Points on a hilly landscape, in no order, each with its height.
A ball rolls from a point to the lowest of its 2 nearest points, and stops where none of them is lower. Distance is the straight distance between rows; heights are no part of it.
<47>: [171 148  65 166 100 101 132  72 133 134 139 147 128 122 117 142  69  95
  49 111 134 154 166 122 119 159 157 101 122 123 158 148 141 125 155 148
 168 124 100 167 106 151 134  89 135 159 153 162 150 152  86 147 106 160
 159 114  99 155 114 140 126 103 175  98]  h=469
<1100>: [152 157 109 159 205 129 144 141  83 108 146 157 141 178  84 171 134 116
 145  94 174 165  95 126 114 156 139 162 142 105 101 142  87 158 135 140
 134 139 164 112 129 120 181 150 122 117 166 184 144 164  76 154  90  83
 168 173 128 108  68 164 112 162 170 130]  h=353
<868>: [131 224 121 175  92  89 144 110 162  88 137 111 143 105 124 171 105 135
 147 125 125 175 132 101 148 118 162 156 143 199 109 123 133 103 117 118
 150 112 108  80 154 157  94 108  94 136 117 105 147 120 170 116 150 150
 105 145 141 126 147 122  96  92 112  89]  h=481
<475>: [120  78 164 141 151 195 141 169  70 102 141  87 138 131 141  94 192 154
 174 141  94  98  65 136 126 146 121 121 134 128 114 124  65 130 123  71
 109 120 159  95 176  98 136 206 111  98 129 170 106  96 131 165 115  84
  84 130 133  95 118 147  93 141 111 138]  h=240
<1063>: [ 91 148  98 136 121 131 144  71  79  73 140 167 120 144 125 159 111 148
 137 138 132 203 149 167 187 133 100 118 103 115 103 169  80  89 149 121
 131 134 126 109 161 175 141  56 142  80 149 169 171 158 153 145 100 141
 158 159 153  94  77  95 107 122 166 133]  h=494
<181>: [166 164 112 138 150  68 138 102 145 124 123 174 116 141  91 152  93  95
 100  98 163 149 162 125  85 140 148 134 129 128 142 141 165 158 128 170
 175 143 137 148  73 100 156  95 153 158 150 139 153 156  77 116 112 159
 169 164  74 139 109 138 152 142 144 157]  h=505
<252>: [134 137 116 134 141 100  97 174 191 128 126 111 131 110 121 166  77 124
 133  89 129 103 155 109  94 153 153 157 130 116 135 134 187 117 143 140
 103 166  87 151 159 151 130 157 156 157 119  70 166  85 150 153 117 131
 101 123  97 193 188 141 137 114  91  95]  h=123
<584>: [149 109 152  98  81 160 136  99 125 171 117 136 108 125  96  91 126 115
  98 201 109 120 138 115 151 126 130  66 112 155 167 106 125 126 135 104
 178  69 143 145  72  73 120 129 110 140 103 152  49 168  88  95 148 145
 143 106 113  94 149 122 153 150 144 142]  h=376
<449>: [145  88  66 131 124 103  96 129 139 130 145 165 148 174 155 117 162 110
 118 127  82 131 123  96 149 115 136 114 113  94 189 112  84 135 146  85
 102 174 113 136  95 141  98 132 188 129 141 152 122 172 112  85  94 133
 184 146  89 128 144 121 176 133 201 174]  h=537
<1052>: [ 77 150 120  77 158 115  88 128 203  86 130 138 118 148 130 127 142 138
 147 145 155 110  90 109 114  80 157 120 118  97 123 125 158 145 116 132
 103 152 172 151 131 116 138 167 137 154 103 110  73 124 173  62 134 140
 104 116  90 120 193  86 170 189 110 131]  h=521
<866>: [159  78 160 109 152 144 101 192 154  98 101  46 116 128 138 119 107 108
  97  88 152 119 157 132 135 116 105  98  97 118 126 140 155 134 116 138
  84 126 145 133 128  95 195 177 113 111  79 102 143  31 116 162 139 118
 100  95 130 158 175 141 153 125  76 106]  h=247
<1074>: [185  78 160 106 164 157 124 161 114 121 137 143  93 144 127 138 133  71
  89 125 138  96 122 149 128 146 156 117 128  98 160 166 134 181 146 142
 132 158 140 183 138  95 171 191 172 143 136 128 125 130  68 129 117 118
 142 117  72 158 124 113 130 152 116 125]  h=264
<771>: [125 119 150 111 114 175 144 138 109  89 126  81 124  99 146  73 156 123
 125 132  83  85  96 127 137 166 113  99 124 157 129 132 130 120 124 126
 132  91 158 106 162 127 148 162 144 125 113 116 144  35 143 162 160 128
  68 116 121 128 133 124  86 117  90 135]  h=140
<1112>: [ 79  79 114  81  89 100 124  86 103 148 134 134 151 124 195  85 129 136
 121 108  75 137 168 154 169 122  55  90  97 105 163  83 119 109 116 127
 136 124 125 101  89 138 133  68 149  84 116 147 150 153 133 131 136 113
 156 111 147 112  75 108 154  90 210 170]  h=450
<38>: [145 133  92 160 137  95  77 128 135  93 132 178 103 188 153 137 185 120
 150  94 120 155 105  82 132  81 136 145 127 101 143  95 113 145 117 121
  79 179 153 125 114 129 112 125 200 127 168 124 109 185 146  97 118 171
 145 155  91 132 168 136 171 157 142 147]  h=497
<493>: [193  92 168 132 118 117 109 133  55 136 131 127  96 132 167 134 193 122
 156 103  95 132 107 120  97 138  68 106 144 131 114  40  83 125  69 128
 106 125 182  69  87  97  87 102 131  81 158 157 132 175 117 171 164 148
 129 130 128 135 103 176 100  99 139 164]  h=211
<806>: [120  86 144 139 143 146 149 127 156 151 105 143 153  64 112  68  95 126
 165 150 160 124 150 155  95 106  99 213 190 128 102  91 132 117 100 120
 109 165  96 121 125 149  53 119 116 130 144 109  92 134 145 122 127 137
 113 132  63 165 158 177 143 108 104  80]  h=258
<826>: [142  90  99 149 146 161  92 163 161 154 114 141 155 141  91 113 103 150
 196 136 125 125 165 120 101 170 139 154 168 145 136 115 105  77 131  97
 103 109  93 107 161 162  73 118 111 163 110 104 152 104 135 134  95 149
 122  87 133 163 207 185 124 108 124 120]  h=366
<223>: [127 163  80 126 133 120 140  98 125 112 146 193 141 130  99  97 134 125
 118 133 121 126 124 120 115 184 183 121 181 127 161 150  96 110 143 147
 163  99 124 149 154 143 125  84 147 174 153 152 146 174 101 125 117 114
 150 124 104 106 102 111 118 122 195 115]  h=427
<727>: [ 60 143  78 102 113 118 125 111 191 141 103 117 131 156 145 124 128 148
 114 157 142  99 126 142 153  43 126  76  64 116 123 145 166 107 147 124
 120 150 139 160 168  82 109 147 155 122 105 120  86 121 145  58  90 163
 113 104 139 116 159  50 167 166  60 146]  h=553
<1079>: [172 185 158 122 107 125 137 123 187 111 136  77  89  90 150 175 155 115
 105 152 120 131 157 117 193  99 131  81  89 173 107 121 153 128 104 171
 131 102 102 114  83 115 160 112 126  94  98 109 155  57 160 110 188 173
  94 110 123 148 171 102 131 142 122  77]  h=354
<785>: [103 147 122 114 144 114 106 182 164 125 136  98 133 122 129 154 162 119
 130 104 100  82  62  85 123 126 194 120 126 131 160 149 119 189 151  85
 118 128 119 146 115 123 150 237 138 172 109 126  97  98 116  90 105  73
 124 134 116 117 147 136 133 144 176 162]  h=428
<283>: [135 100  90 143 173 121 108 122 103 157  88 136 133 161 110  81 132 131
  82  87 183 108 180 149  57 144 107  60 147  89  87 124 129 116 135 167
 107  89 128 119  92 124 178  88  89 143 163 163 174 131  63 158 153 110
 120  88 169 132 108 187 124  91 153 136]  h=352
<548>: [150  99 114 121 152 153 138  73 124 151 114 157 134 159  88 102 118 102
  93 199 141 133 177 147 115 143 116  76 110 120 109 128 113 114 148 128
 170 116 143 130  86 100 116 103 120 125 127 186 116 127  90 120 126 191
 156 107  83 108 122 157 142 155 134 140]  h=310
<145>: [216  65 195 129  72 142 144 141  88  85 123 126  77 100 156  98 122  75
 112 131 140 126 111 148 142 128 115 139 137 154 187 132 131 174 107 118
 148 173 183 151 141  79 138 128 179 118 148 110 108 175  72 152 135 126
 139 139  46 152 131  95 121 105 102 112]  h=153
<87>: [165  81 143 127 129 113 120 185 149 106 104  90 120 137 160 118 108  90
 140  75 129 112 157 139 120 137 126 148 122 125 165 145 180 137 140 146
 106 188 132 145 162  99 168 164 200 114 108  59 169  66 134 148 131 139
 118 123  92 168 160 102 133 106  51 123]  h=187
<483>: [109 137 103 142 102 114 162  71 124 178 112 140 154 111 155 101  20 157
  71 133 167 135 161 169  73 113  92 138 136 129 136 132 179 105 131 167
 168 112 132 166 116 113 104  57  84 114 144 137 132 156 119 158 123 138
 133 133 165 157  98 123 104 104  66 107]  h=657
<103>: [109 159 138  99 128  99 123 114 178 142 142 129 108  89 117 189  64 115
  95 138 167 135 115 140 131 112 148 162 119  95 127 129 175 153 121 141
 138 170 109 180 116 126 131 160 113 132 118 134  88 159 143 122 105 106
 127 126  80 168 124 122 166 157 157  79]  h=388
<1018>: [148 147 140 119 179 132 155 158 114 139 164 170 122 134  77 182 137  98
 180 134 114 139 109 123 134 154 149 190 160 113 119  89  89 163 111 129
 148 153 145 114  97 119 143 152 121 144 120 152 110 171  99 146  94 104
 174 189  69 127 104 165 119 162 192 143]  h=294
<1094>: [131 137 115 118 102  95  91 109 149  57 115 154 103 116 142  61 134 130
 145  80 170 164 146 118 136 111 108 126 166 157 135 121 140 116 102 175
 100 105 168 120 149 146 161  64 129 145 132 124 145 154 136 146 160 123
  99 107 121 139 159 120 134 103 138 115]  h=432
<568>: [154 130  78 176 136 112 155 100 105 141 136 145 163 144 123 109 140 111
  74 135 113 149  96 105 140 134 147 138 100 116 167 172 109 157 176 101
 154 164 103 163 116 123 104 163 197 118 179 169 134 127 104  92  85 106
 165 155 112 109 101 119 132 151 153 145]  h=489
<986>: [173  97 144  73 108 111  89 155 171 112 150 145  95 159 175 146 123  96
 153 125  79 101 121 137 138 137 135  99 111 135 214 117 145 141 103 132
 153 152 198 139 141  98 155 107 170 139  77  85 151 152 129 136 123 177
 142 135  67 155 135  95 143 107 133 154]  h=339
<196>: [172  97 106 157 138 107 112 101  64 122 113 102 129 158 149 106 180 107
 110  80 118 158 150 114 122 137  49  73 120 111 112  67  87 114 121 129
  59 140 124  80  88 119 120 116 148  78 180 177 163 124 103 171 147 164
 110 102 142 149 120 197 121  88 152 144]  h=79
<587>: [181  91 109 133 145 121 102 157 104 151  96  98  98 139 134  87 134 138
  65  80 173  75 159 117  52 149 130  77 155  93 104 139 167 143 156 176
  71 105 134 133 119  92 150 141 130 161 191 108 142 137  65 174 162 107
 105  78 163 143 166 155  94  97  79 104]  h=355
<615>: [158 122 138 129 160 116 126 155 159 179 134 167 120 120 101 126 149 121
 190 149 143  89 133 107  63 108 134 204 167 134  96  71 140 132 118 141
  97 166  95 120 112 126  30 135 148 156 163  92  90 160 164 100 130 169
 133 138  70 140 179 186 130 139  86 125]  h=198
<940>: [118  88  87 140 141 158 144 101 134 157  89 103 152 128 142 132  99 122
  82 132 129 127 206 180 145 122  79  99  84  96  91 152 161  75 146 161
 106 155  55 163 133 181 141 104 131  97 114 117 153  74 136 143 123 190
 139 118 132 176 136 134 140 112  99  98]  h=599
<277>: [171  75 161  99 113 143  87 156 154  87  92 129  84 165 151  97 153 107
 143 142 125  90 129 127 136  94 122  87 112 154 167 129 150 125 121 129
 123 128 197 139 128  77 138 122 162 131  92  87 114 137 125 100 145 178
 125 129 102 118 197  87 144 121  65 157]  h=399
<931>: [137  83 162  98 163 176  76 193 156 153 128 129 138 148  97 131 154 135
 179 154 113  80 118 107  97 145 149 130 175 132 130  84  93 133 100 121
  93  73 154 113 116 137  98 160  93 162  90 118  97 105 132 111 135 118
 120 109 134 112 205 176 133 153 120 154]  h=323
<171>: [125 122 160 114 151 170 150 115  86 142 135 102 152  89 144  90 148 135
 103 154  90  89 131 145 116 176 113 113 160 123 102  98 108 109 108 154
 131  88 125 107 121 179 142 118  93 116 130 137 152  69 135 177 180 114
 108 109 133 123  81 145  94 112 142 100]  h=226
<844>: [113 148 102 176 198 131 166 100  71 120 131 117 182 175 113 124 145 149
 108 141 134 130  95 140  97 150 138 148 130  85  72 139  76 117 160 136
 104 128 122  97 155 167 134 146 140  91 178 174 157  99 138 157 126 100
 129 132 166  77  62 156 104 161 159 106]  h=407
<880>: [128 156 171 122 126 136 159 127 112 124 132 134 138 101 107 159 106  99
 101 147 132 141 136 144 163 161 164 126 137 153 162 184 152 159 146 128
 189 108 102 172  99 140 160 133 124 135  98 114 140 111 110  96 138 115
 169 160 140 114  88  89 124 132 128 151]  h=256
<1033>: [155  40 204 110 106 175  78 205 110 187 106 111  95 149 172 181 145  93
 170 115 138 118 138 134 159  76  86 121 112 115 136 106 123 161  94  90
 123 115 142 128  60  93 169 112  78  99  61 114  85 166 109 116 137 126
 166 150 180 142 140 144 166 107 159 159]  h=194
<451>: [143 146 146 117  57 118 138 122 123 169 162 176  91  85 125 146 101 110
 127 154 138 139 113 109 150 106 153 175 151 155 171 114 132 154 117 126
 144 130 121 173 134 122 104 104 135 155 123 141  71 207 140 104 122  96
 170 134 116 150 122  98 147 123 171 119]  h=333
<189>: [ 50 137 126 106  74 155  90 170 135 130 104 123 143  77 122  70 152 179
 179 127 114 103  76 118 156 119 158 131 173 157 167 158 113 129 120  92
  90  83 124 125 156 144 127 159  84 149  93 133  99 141 136 115 113  48
  90  80 205 113 136 108 119 121 159 124]  h=620
<119>: [198 105 129 137 141 117 110 112 100 113 114 124 102 162 111  97 174  99
  70 112 147 148 138  98 124 112 104  87 113 128 116  92 108 148 125 135
 103 121 160 112  60  86 148 142 134 115 162 180 103 142  69 127 157 158
 147 120 102 113 134 175 147 146 156 140]  h=215
<596>: [ 94 139 146 116  84 156 150  58 107 155 128 144 128 100 117 114  99 110
  81 190 107 141 156 158 174 137 134  90 109 156 179 179 148 120 144 140
 203  57 113 183 117 120 138 103 150 120 112 134 102 146 118  99 119 145
 136 103 155 103  97  82 115 137 111 134]  h=321
<232>: [208 106 180 128 115 139 114 152  53 154 134 143  91 121 145 126 195 121
 136 121 141  96 107 120  95 111 114 133 161 153  72  90 115 144  86 164
  93 105 162  99 113 100  95 114 128 114 172 116 124 152 127 129 191 129
 139 124 162 124 137 130  92 123  78 171]  h=127
<719>: [157  47 114 127 180 145 141 148 112 153 116 156 137 171 144 113 108 104
 112 115 151  94 160 193  92 145 125 129 136  76 162 173 143 140 156 130
 157 178 131 162 144 108 160 131 165 118 142 122 185 148  68 154  91 108
 172 139 106 158  69 138 130 110 124 149]  h=330
<861>: [102 118 116 147 145 154 140 109 102  76 124 101 166 132 134 150 137 121
 126 132 105 174 157 154 209 139 108 137  94 106 123 191  90 103 166 111
  96 147  63 124 138 217 173 112 128  83 113 114 174  70 149 126 123 147
 158 157 163 110 110 112 121 125 152 129]  h=462
<62>: [120 166 117 102 136 107 114  89 166  66  98 120 103 110 131 116 149 107
  97  97 172 168 166 108 155 114 126 116 128 147  89 146 153 114 113 198
 111 130 122 139 113 149 175 110 155 123 130 123 150  81 169 126 173 169
 108 100 104 125 176 117 136 147 105  90]  h=395
<490>: [153 156 166 151 143 116 156 121  70 118 133 139 121 138 130 144 178 143
 125 132 132 130  86 118 113 124 125 152 115 156  80 121 118 136 120 128
 137 130 139 106 144 107 104 142 145  93 171 140 153 108 160 113 155 125
 125 159 162 102 103 106  99 150  69 171]  h=238
<686>: [128 155 150 140 162 145 157 111 101  63 146 127 155  93 109 133 138 117
 174  91  91 171 144 148 169 183 124 193 152 133 111 127  92 103 126 145
 122 136 109  91 130 228 164 102 122 102 126  96 170  91 138 172 149 145
 138 186 100 151  96 142  96 113 173  99]  h=429
<990>: [194  93 151 154 159 163  95 178 119 113 121  72 104 128 100 105 131 106
 106  91 144 120 139  89  99 161 133 109 146 111 120 128 139 154 149 139
  64 133 128 127 130 103 146 210 144 152 155 123 108  89  80 176 140 140
  84  84  93 153 202 194 111 133  92  72]  h=302
<260>: [127 175 102  92 114  98 106 122 126 152 148 150  71 144 143 183 115 145
  94 105 145 147  85 114 122 126 132 121 122 103 111 125 144 140 101 152
 123 109 169 137 139 118 174 104  76 140 125 169 134 182 139 161 128  95
 129 115 154 141  69 123 125 134 199 117]  h=528
<667>: [106  92 185 123 138 178 123 140 103  38 112  78 138  76 159  47 153 131
 139 125 115 153 124 153 165 149  95 142 160 141 167 148  99 136 121 129
 121 134 161 124 159 169 192 147 152  97 114 122 136  68 134 169 161  78
  96 132 103 118 119 102 121 102 121  96]  h=17
<792>: [130 124  85 175 120 132 143 134  92 129 127  91 166 167 126 109 190 130
 111 125 100 114  88  92 142 130 128  75  87 142 123 158  84 135 155  63
 142 119 128 100 136 110 121 175 138 131 140 165 141  81  87 116  73 117
 138 141 168  74 100 135 111 124 130 177]  h=435
<556>: [ 84 133 124 130  83 127 122 129 113 157 118  92 139 111 151  93 162 178
 143 129  99 141  63  76 151  94 115 133 130 159 156  95  89 145 110  61
 120 108 143  90 119 103  99 166  84 135 114 166  62 164 136 123 115  44
 117 124 184  60 106 126 140 111 172 148]  h=593
<41>: [ 87 132  98 129 181  92 135 113 134 117 117 144 147 178 114 110 144 122
 160 104 150 117 176 141  86 156 131 110 128 101  91 119 159 112 170 163
 123 136 120  83 135 140 147 119 154 147 144 111 195  76 139 127 157 160
 138 140 127 110 127 148 117 149  98 155]  h=559
<406>: [129 134 129 134 185 115 108 162 141 159 139 143 138 118  95 140 154 152
 159  91 148  86 155 102  60 124 145 179 173  84  71  95 143 143 167 162
  65 156  46 129 124 163  70 163 157 178 197  92 131 122 139 115 136 125
 116 132 130 133 189 184 122 156  82 115]  h=126
<348>: [190 128 152 158 154 137  75 182 153 103 127 146  97 194 137 160 179 100
 189 127 119 113 127  95 109  99 148 133 123 145 142  94 141 147 132 131
 104 137 163 115 111  98 111 134 194 128 137  88 124 133 144  79 145 209
 132 157 117 121 206 131 150 137  69 150]  h=449
<239>: [116 161 161 105 152 125 173 158 104 133 164 164 125 112  66 232  97 148
 161 138 139 152 124 174 159 166 154 176 132 101 102 167 127 132 144 127
 152 120  86 170 132 175 153 113  59 130 111 100 143 163 145 121 130 112
 171 168 165 135  84 126 118 144 134 140]  h=186
<961>: [192  98 181 148  54 133 137 141  60 140 124  89  74  82 175 116 133 122
  70 117 137 138  60 113 143  91  72 119  99 136 146 115 133 163 103 104
 114 145 157 152 135  69 148 153 140  87 165 156  95 170 114 168 135  83
 122 123 136 141  86 107 120 107 126 104]  h=274
<472>: [ 80 151 188 129 104 162 157  82 121 127 121 106 142  47 136  97 105 136
 130 168 127 158 104 148 155  91 104 197 144 153 128 121 144 151 105 123
 156 131 110 155 133 136 100 149 135  92 131 121  47 138 169 114 135  90
 102 121 115 103 103  95 143 148 104  81]  h=359
<963>: [ 74 170 119  91 161 129 106 126 169  71 165 159 118 136 115 148 146 140
 184 135 126 147  71 114 124 136 166 181 154 110 111 110 103 133  99 135
  98 154 191 115 147 144 146 153 101 150 116 142  89 165 159 136 106 110
  90 123  68 119 151 118 152 191 191  94]  h=484
<818>: [107 160 126 142 112 163 119 161 148 134 142  65 150  83 118 152 134 127
 133 132  55 108  90  85 151 172 168 107 145 155 161 148 106 138 142  76
 138 102  80 134 126 173 123 197 101 148  80 120 113  59 133 140 102  98
  97 114 119 139 152 153 102 114 177 111]  h=384
<471>: [129 112  90 127 130  91 177  94 110 186 132 172 171 134 124 114  89 148
  94 142 119 102 176 167  64 171 115 123 130 106 148 117 153  96 146 164
 187 115 108 139  76 144  94  54 132 126 144 116 189 132 121 136 138 160
 171 163 129 140  69 145 117 111 123 172]  h=637
<368>: [ 71  93  89  84 130 110 116 104 138 151 118 156 146 137 136  50 123 146
 117 119 135 112 183 142 120 138  95  77 149 101 136 107 108 112 128 155
 135  93 135 111  91 148 156  59  87 136 120 164 156 137 105 122 149 110
 140  98 153 106  99 139 151 105 221 152]  h=402
<1105>: [147 121 144 109 176 132 132 179 132 121 166 152 116 164  98 230 122 115
 144 116 112 132 139 141 153 146 161 140  99  99  93 138 120 124 145 124
 113 142  88 136 133 157 138 135 105 130 103 112 168 126 139 114 116 163
 154 158 134 162 143 143 123 155 122 154]  h=119
<1108>: [127 136 123 119 156 148 133  95  93 169  99 118 120 113 131 109 124 154
  44 151 161 102 126 147  80 140 110 100 135  82  85 144 133 124 127 185
 126  88 127 167 127 134 157 115  93 117 149 171 135 117 119 156 167  94
 114  82 197 108  70 131 109 134 133 103]  h=295
<409>: [102 129 129 103 156  74 105 171 184 133 142 159 139 101  90 167 122 166
 171  81 148  86 166 122  73 145 152 189 165  86 105 119 163 135 145 163
  85 136  62 154 126 182 121 106 130 184 145  59 169 123 147 116 137  86
 137 140 137 168 168 172 157 114 130 140]  h=49
<613>: [153 162 136 160 110  96 150 136  78  95 148 119 106 155 141 172 120 121
 135 108 129 172  99 143 141 160 126 127 104 159 119 138 130 126 115 104
 169 145 182  81 175 106 157 116 122 108 124 142 177 121 131 176 134 137
 123 167 135 117  75 108  94 105 100 137]  h=313
<549>: [ 88 162 116 114 157  90 148  98 160  95 156 161 168 128  95  86 145 128
 197 139 117 115 144  99  92 179 175 131 173 157 121 103 136 109 145 144
 170 119 131  65 125 161 100 120 141 185 124  96 156 102 156 112 158 155
 126 143  67  89 159 131 128 136 129 136]  h=582
<773>: [141 218 157 166  58 103 157 128 146 125 147  95 122  74 139 169  96 140
 136 150 155 144  69  99 124  75 140 156 117 204 113 114 149 140 103 119
 159 109 144 107 150  86  75 126  86 115 130 118  86 131 159 116 132 116
  70 126 148 124 130 100 103 117  81  80]  h=451
<725>: [172 164 149 217 101 130 160 130 116 115  85  48 124  84 128 121 179 122
  78  97 147 114 110  81 145  84 128 133 134 164  98 180 128 156 142 139
 120 132  90 140 141 122 119 166 136 109 172 102 104  55 102  94 141 135
  95 118 160 136 145  99  91  99  72  99]  h=285
<1064>: [149  85 202 144 107 150 143 183  82 186 114  80 138  98 150 155 137 109
 133 118 166 137 129 140 160  98  84 135 116 141 142 137 142 180 110  85
 167 122 110 124  85  81 169 141  81 103  90 115 100 128  79 121 130  79
 171 147 195 117  80 120 150 121 121 148]  h=86
<958>: [138 194 115 182 133 150 129 132 146 115 111  64 125 107 120 192 142 122
 102 119 103  98 108 105 132 144 179  99 109 147  99 188 136 121 158 119
 143 112  65 147 157 151 130 195 129 149 128 106 136  41 124 115 128 150
  85 116 153 152 141 136  74 127 110 116]  h=342
<948>: [105 116 105 111  78 146 127 103 145 187 115 128 136 111 143 103 103 156
 125 162 108  87 125 129 125  88 104  90 113 144 115 103 159  82 107 106
 134 107 127 111 161  99  50  94 101 131 117 119 113 142 150 129 120 150
 106  84 162 135 144 110 116 103  62 127]  h=529
<830>: [114  83 197  97 159 166 105 187 164 186 127 107 129 118 116 180 115 131
 174 151 149 116 145 142 133  93 116 143 128 104  99 108 137 146 102 111
 108 122  97 136  76 120 127 143  47 116  61 111  80 126 136  97 126 118
 154 133 151 155 173 161 167 151 142 145]  h=266
<265>: [ 98  80 131  85  76 133  95 113 132 181 135 154 104 129 188 111 122 156
 146 154  72 115 133 145 134  98  81 113 129 122 154  71 129 101  87 110
 127 115 145 121 129 116  82  77 127 117 110 127 103 197 165 130 137 128
 127 110 133 139 121 108 151 110 164 147]  h=495
<553>: [ 78 167  90 125 147  97 138 117 167 160 130 117 150 108 106 192  88 171
  78 143 120 118 108 125 116 125 150 145  87  66 119 150 146 133 162 107
 123 153  53 173 126 150 107 171 106 142 134 131 114 130 155 110  89  85
 133 131 157 134 106 135 148 144 164 119]  h=423
<164>: [ 94 139 148 113  80  77 118 136 158 118 129 139 127 124 180 123  99 141
 137  94 174 152 139 138 136  61  98 131 144 179 145 122 173 144 108 128
 136 126 168 112 141 112 122  88 102 126 109  97 145 165 134 107 142  96
 146 139 167 136 125  86 144  86  94 158]  h=471
<170>: [ 88 150  79 146 178 134 151 106 113 116 159 130 161 161 115 122 129 145
 137 142 108 131  62 129  92 153 164 159 134 107  93 112  80 101 136  99
 107 170 140  93 178 136 114 172 136 123 157 171 127 144 163 182  91 103
  85 107  89 104 101 153 135 156 173  70]  h=446
<1036>: [101 147  91 176 178 139 123 130 148  91 127 111 163 136  87 119  99 116
 167 113 142 174 157 126 134 178 145 140 162 130 115 142  96 104 145  96
 115 124 104  78 134 193 136 127  92 149 109 129 149  89 113 153 120 132
 123 139 115 134 159 184 117  98 167  98]  h=397
<214>: [133 103 170 112  90 155 136 153 154 126 101  40 119  80 168 103 134 130
 105 117 116 104 168 137 183  81  84  69  87 152 123 121 179 107  98 147
 123 106 130 118 111  83 163 114  99  87  74  93 125  51 119 146 155 141
  92 108 148 134 157  91 153  98  66 106]  h=299
<359>: [105 197 175 103  94 134 135  91 137 125 154 115  93  91 124 172 119 139
 136 179 113 153  72 122 159  96 131 135 109 165 106 117 128 141  95 107
 156 120 148 126 133 102 110 157 109  99 110 144  51 146 206 119 154 134
  78 118 113 108 127  93 143 176 140 101]  h=408
<847>: [124  88  99 117 129 147 156  95 120 146  96 186 152 121 123  98 109 142
 101 150 140  97 216 197 123 153 121 118 149 119 121 169 153  71 142 179
 141 107  71 171 144 177 111  55 132 141 133  84 200 120 129 114 153 182
 167 134 152 154 120  91 121 106  82 147]  h=617
<1019>: [ 68 119 125 106  93 136 108 104 161  99 118 149 145 138 128  93 137 153
 188 183 111 129 158 143 156 113 122  93 111 172 126 117 120  73 119  97
 142 106 159  97 154 132  66  99 131 148  96 129 124 122 157  84 129 176
 118 114 130  93 186  87 131 136  83 158]  h=557
<1071>: [ 44 161  97  87  92 105 157 114 126 198 159 150 129 108 133 157  89 188
 113 151  82 115  89 135 148 133 144 164 100 105 147 149 141 100 129 112
 140 113  77 159 137 142 116 130 119 126 124 119 105 184 191 115  99  69
 125 123 192 125  61  94 132 138 173 131]  h=456
<545>: [ 90  92 123 115 144 181  99 119 152  94 106 112 141 151 100 106 146 149
 187 181 135 136 166 134 147 133 105 131 106 121  70 109  91  71 122 123
  71 117 129 112 170 163 111 126 149 100 110 143 139  40 192 104 129 187
 104  86 138 114 207 115 143 181  87 133]  h=580
<333>: [ 52 205 105  90  88 100 118  99 122 128 151 150 101 145 136 161  85 156
 121 142 122 154  69 142 150 127 171 116 112 137 160 189 126 142 128 111
 156  98 152 144 166 120 156 140 104 140 110 144 105 194 161 119  96  82
 103  96 176  93  73  78 105 151 160 125]  h=491
<254>: [158  96  90 139 164 146 137 146  83 132 128 200 159 190 112  95 137 124
 134 126 131  86 138 170  94 167 166 118 163 101 137 175  95  84 158 138
 148 144 119 156 210 141 139 103 190 144 173 115 196 165  88 148 110 129
 153 127 130 142  99 123 100 120 127 131]  h=378
<777>: [133 162 173 183 113 118 146 146 132 128 108  49 139 102 154 144 175 140
 100  98 139 143 104 102 174  64 119 128  99 157 131 163 129 179 121 110
 141 125  95 122  97  92 149 145 108  86 115 111 129  71 102  87 125  81
 130 154 191  87  79  99 127 116 113 146]  h=200
<319>: [ 95 103  95 116 128 140 153 114 178 166 116 138 147 122 127 128 100 134
 109 155 100 108 171 161 157  82 120 135  76 100 143 146 163 100 157 124
 141 184  50 174 151 123  80 131 170 118 119  89 129 128 137  88  80 162
 144 131 104 155 139  87 161 142  74 135]  h=579
<860>: [ 80 133  97  85 124 115  98 108 183  95 155 187 143 164 104 107 137 167
 215 147 104 122 158 115 122 155 145 132 146 154 132  97  97  73 106 135
 100  89 155  85 131 187  86  53 131 157 105 101 154 123 188  92 128 169
 125 124 117 114 193 114 155 157 165 168]  h=581
<462>: [159 133  82 171 107 104 149 114  86 114 142  89 143 168 142 114 106 121
  73 127 117 162  99 107 113 160 110  81  70 136 156 137 129 141 152  90
 166 146 180  94 138  85 147 152 133 117 135 187 139 117  86 183  95 127
 121 132 133 101  72 161 104 101 123 128]  h=377
<941>: [101 129 137 145  96 131 169 126 119 189 121  92 176 106 150 102  53 141
 106 145 170 148 102 140  95 112 106 144 117 136 168 143 172 151 127 123
 189 129 162 159 104  61 109 116  84 122 140 138  85 157  75 164 113  70
 131 140 174 128  90 140 109 108  68 121]  h=675
<12>: [158 120 117 103 183 146 132 146 114 140 176 202  99 202  96 220 157 120
 147 119  82 123  97 131 121 132 151 160 101  68  91  97  94 123 130 161
 117 140 136 131 110 143 122 135 144 129 149 140 129 197 131 120  96 169
 163 178 105 143  93 159 120 186 160 161]  h=212
<886>: [100 214  79 168 123  89 157  66 136  62 134 160 127 152  93 171  93 132
 148 117 160 219 125 125 165 118 145 187 125 148  87 154 102 109 141 119
 133 141 132 103 163 163  95  94 116 123 153 151 139 171 178 120 107 152
 126 165 138 108 110 121 111 132 131 101]  h=508
<582>: [132 153 118  88  78 105  86 144 132 132 140  91  81 129 170 126 136 145
  94 109 102 139  72  68 160 127 139 104 114 135 155 111 113 156 118 101
  99 106 165 113 126 114 167 153  84 157  93 162  88 156 142 155 147  68
  97 100 152 116 103 138 135 106 214 115]  h=560
<469>: [167  92 172  96  84 134 111 167 139 118 152 149  94  91 147 106 132  85
 160 115 118 124 133 109 142 137 140 164 172 158 199 106 129 170  97 129
 126 139 174 147 119 126 143 104 151 163  91 108 110 159 106 126 145  94
 164 139  72 158 143 109 143 103 172 134]  h=261
<194>: [ 94 163  74 159 155  57 139  82 151 133 114 163 141 199  72 129  87 107
 139  86 164 164 206 136  76 163 132  88 108 117 108 129 147 126 158 139
 174 130 131  85  93 125 163  82 134 155 130 147 176 116  83 120 109 183
 138 168  98 114 122 153 125 107 131 155]  h=535
<559>: [110 137 139 187 104 156 177  86 124 119 110 119 165  68 134  82  99 148
 151 171 155 146 103 140 113  92 110 211 148 150 116 109 128 117 121  96
 146 173 118 134 164 120  24 159 132 120 160 125  51 141 145 104  98 120
  96 126 102 123 155 109 127 129  36  82]  h=311

For each start below, name the point where the ball stops.
<471>: <1105>
<886>: <409>
<164>: <409>
<1063>: <1064>
<549>: <145>
<449>: <232>

Call two points neighbours if one is among the 2 nearest of the other. Go from one point of each pair to the other, from neighbour to neighbour, staying as low as possible. Name the highest point that can't be avoided.
<1105>, <196>: <584>
<667>, <196>: <792>
<409>, <667>: <587>
<1064>, <145>: <961>
<196>, <232>: <493>
